The views of a scene show one set of named points, each view turned or mirrored, shifted and resized as a whole, with a little noise and some points left out.
In the rows, 128 means zero.

Scene 1
View 1
k_170: [109  98 182  74 192 138  48 190 154 114  98 127  80 133 118  74]
k_541: [107  97 126  71 127 105  78 173 151 126 121 104  81 100 116 120]
k_994: [ 92 103 161  79 115 132  77 162 134 144 133 110  95 128 127 122]
k_75: [107 134 143  89 148 163 121 145 170 142 121 122 139 139 109  79]
k_299: [110  91 133  71 184 152 150 160 180 195 127 111 157 173  88 111]
k_245: [102 100 113  73 146 137 142 153 169 179 133 105 141 148  97 121]
k_448: [105  91 131  69 176 126 110 170 174 160 113 111 119 147  95 110]
k_424: [123 143  97  97 171 164 161 135 203 146 112 130 164 135  82  69]
k_685: [103 136 133  93 116 148 112 136 160 136 134 118 119 118 121  96]
k_99: [112 105  91  73 142 128 157 150 181 179 131 104 146 137  86 125]
k_938: [101 118 173  92 150 153  80 161 148 131 121 127 107 139 123  86]
k_482: [101  88 169  75 178 147  96 175 157 168 117 114 119 167 108 109]
View 2
k_75: [ 99 112 150 138 147 128 164 136 100 158  93 209 118 181 174 154]
k_299: [109 119 117 109 107 124 102 154 161 157 128 185 131 134 154 203]
k_424: [ 74 155 132 156 146 147 124 158 127 149 129 157  91 186 191 189]
k_170: [113 101 143 197 134  54 114 111 177 130  45 214 104 112 129  64]
k_245: [114 150 134 107  94 115 133 141 140 160 126 174 125 132 146 180]
k_541: [122 163 149 155  95  78 148 115 146 152  76 196 109 109 124  91]
k_685: [105 148 157 145 120 112 168 130 104 160  92 198 108 161 158 127]
k_99: [110 178 133 116  87 127 133 140 139 160 141 162 116 134 153 185]
k_994: [129 123 152 132 104  85 154 115 128 159  73 219 130 121 124  99]
k_938: [110  94 145 156 135  95 141 124 133 145  71 223 123 145 145 124]
k_448: [111 133 130 139 109  96 109 138 170 146 104 184 119 120 144 154]
View 3
k_938: [115 145 106 115 109 118 131 139 115 116 145 132  91 119 187 147]
k_448: [157 127 101 130 123  96 131 161 137 105 132 141 116 139 148 135]
k_482: [133 129 109 113 114 106 119 157 124  98 141 145 113 142 152 134]
k_541: [122 123 110 118 136 133 131 168 143 130 107 108  90 102 166 116]
k_99: [141 140  92 131 119  98 139 182 155  96  94 141 117 178 120 132]
k_75: [123 159  92 132 105 107 146 151 128 104 124 142 101 156 165 159]
k_994: [ 97 128 115 105 122 134 114 152 126 117 128 121  96 113 166 121]
k_299: [163 143  95 134 109  72 128 157 125  79 153 169 131 179 136 166]
k_424: [147 174  72 155 100  94 168 161 140 105 105 151 102 193 156 181]
k_170: [150 126 109 124 120 115 132 141 113 134 169 127  91  78 204 143]
View 4
k_994: [ 84 158  95 122 105 134 126 123  79 163 118 121 144 143 108 115]
k_541: [ 54 136  80 107 135 169 122 102 101 140 126 130 144 118 107 136]
k_424: [115 130 139 162 137 130 117 180 126  81 202 106 165  98 109 216]
k_685: [104 162 108 155 106 130 127 136 111 149 148 119 163 129  91 160]
k_299: [117 143  95  65 134 105 177 170 112 110 182  99 144 120 137 164]
k_245: [101 152  88  87 130 127 169 139 127 128 170 114 149 116 115 162]
k_170: [ 84 127 129 125 121 123  87 161  24 123 116 116 118 146 131 103]
k_482: [103 150  96  88 119 113 157 151  89 137 150 109 139 132 127 136]
k_448: [ 87 131 101  87 133 131 141 151  87 115 157 111 132 119 131 148]
k_75: [116 159 117 141 113 113 136 166 107 130 161 109 156 124 112 166]
k_938: [105 157 118 141 107 110 116 156  67 145 127 114 141 144 117 122]
View 5
k_541: [146 124  90 130 115 101 156 111 117 172 146 150  80 105 140 183]
k_299: [124 143 105 126 136 137 106 115 138 151 133 145 150  80 133 176]
k_245: [131 136 103 124 130 112 117 117 126 148 127 141 126  75 132 174]
k_994: [131 117  83 146 126 109 150 112  98 169 149 131  97 100 141 180]
k_448: [133 138  97 124 127 131 126 113 135 162 140 150 120  97 138 185]
k_685: [118 139  97 144 119 109 140 119 101 147 147 153  99  85 146 158]
k_482: [124 129  90 138 133 128 124 113 116 160 144 138 127  94 137 182]
k_938: [114 133  86 153 120 136 144 112  97 166 162 148 107 106 152 174]
k_99: [134 149 112 116 128 107 116 119 134 143 120 150 121  68 132 167]
k_424: [113 170 122 126 113 129 109 121 126 128 140 185 124  72 151 152]
k_75: [113 148 102 143 118 127 124 114 108 145 150 160 118  85 149 161]
k_170: [126 129  78 145 112 154 150 108 118 185 175 159  99 137 157 194]

Which points are out of place in each view (at most two, in the order of its rows)? Write none if all are in place.
view 1 => k_482
view 2 => k_75, k_170
view 3 => k_299
view 4 => k_541, k_424
view 5 => none
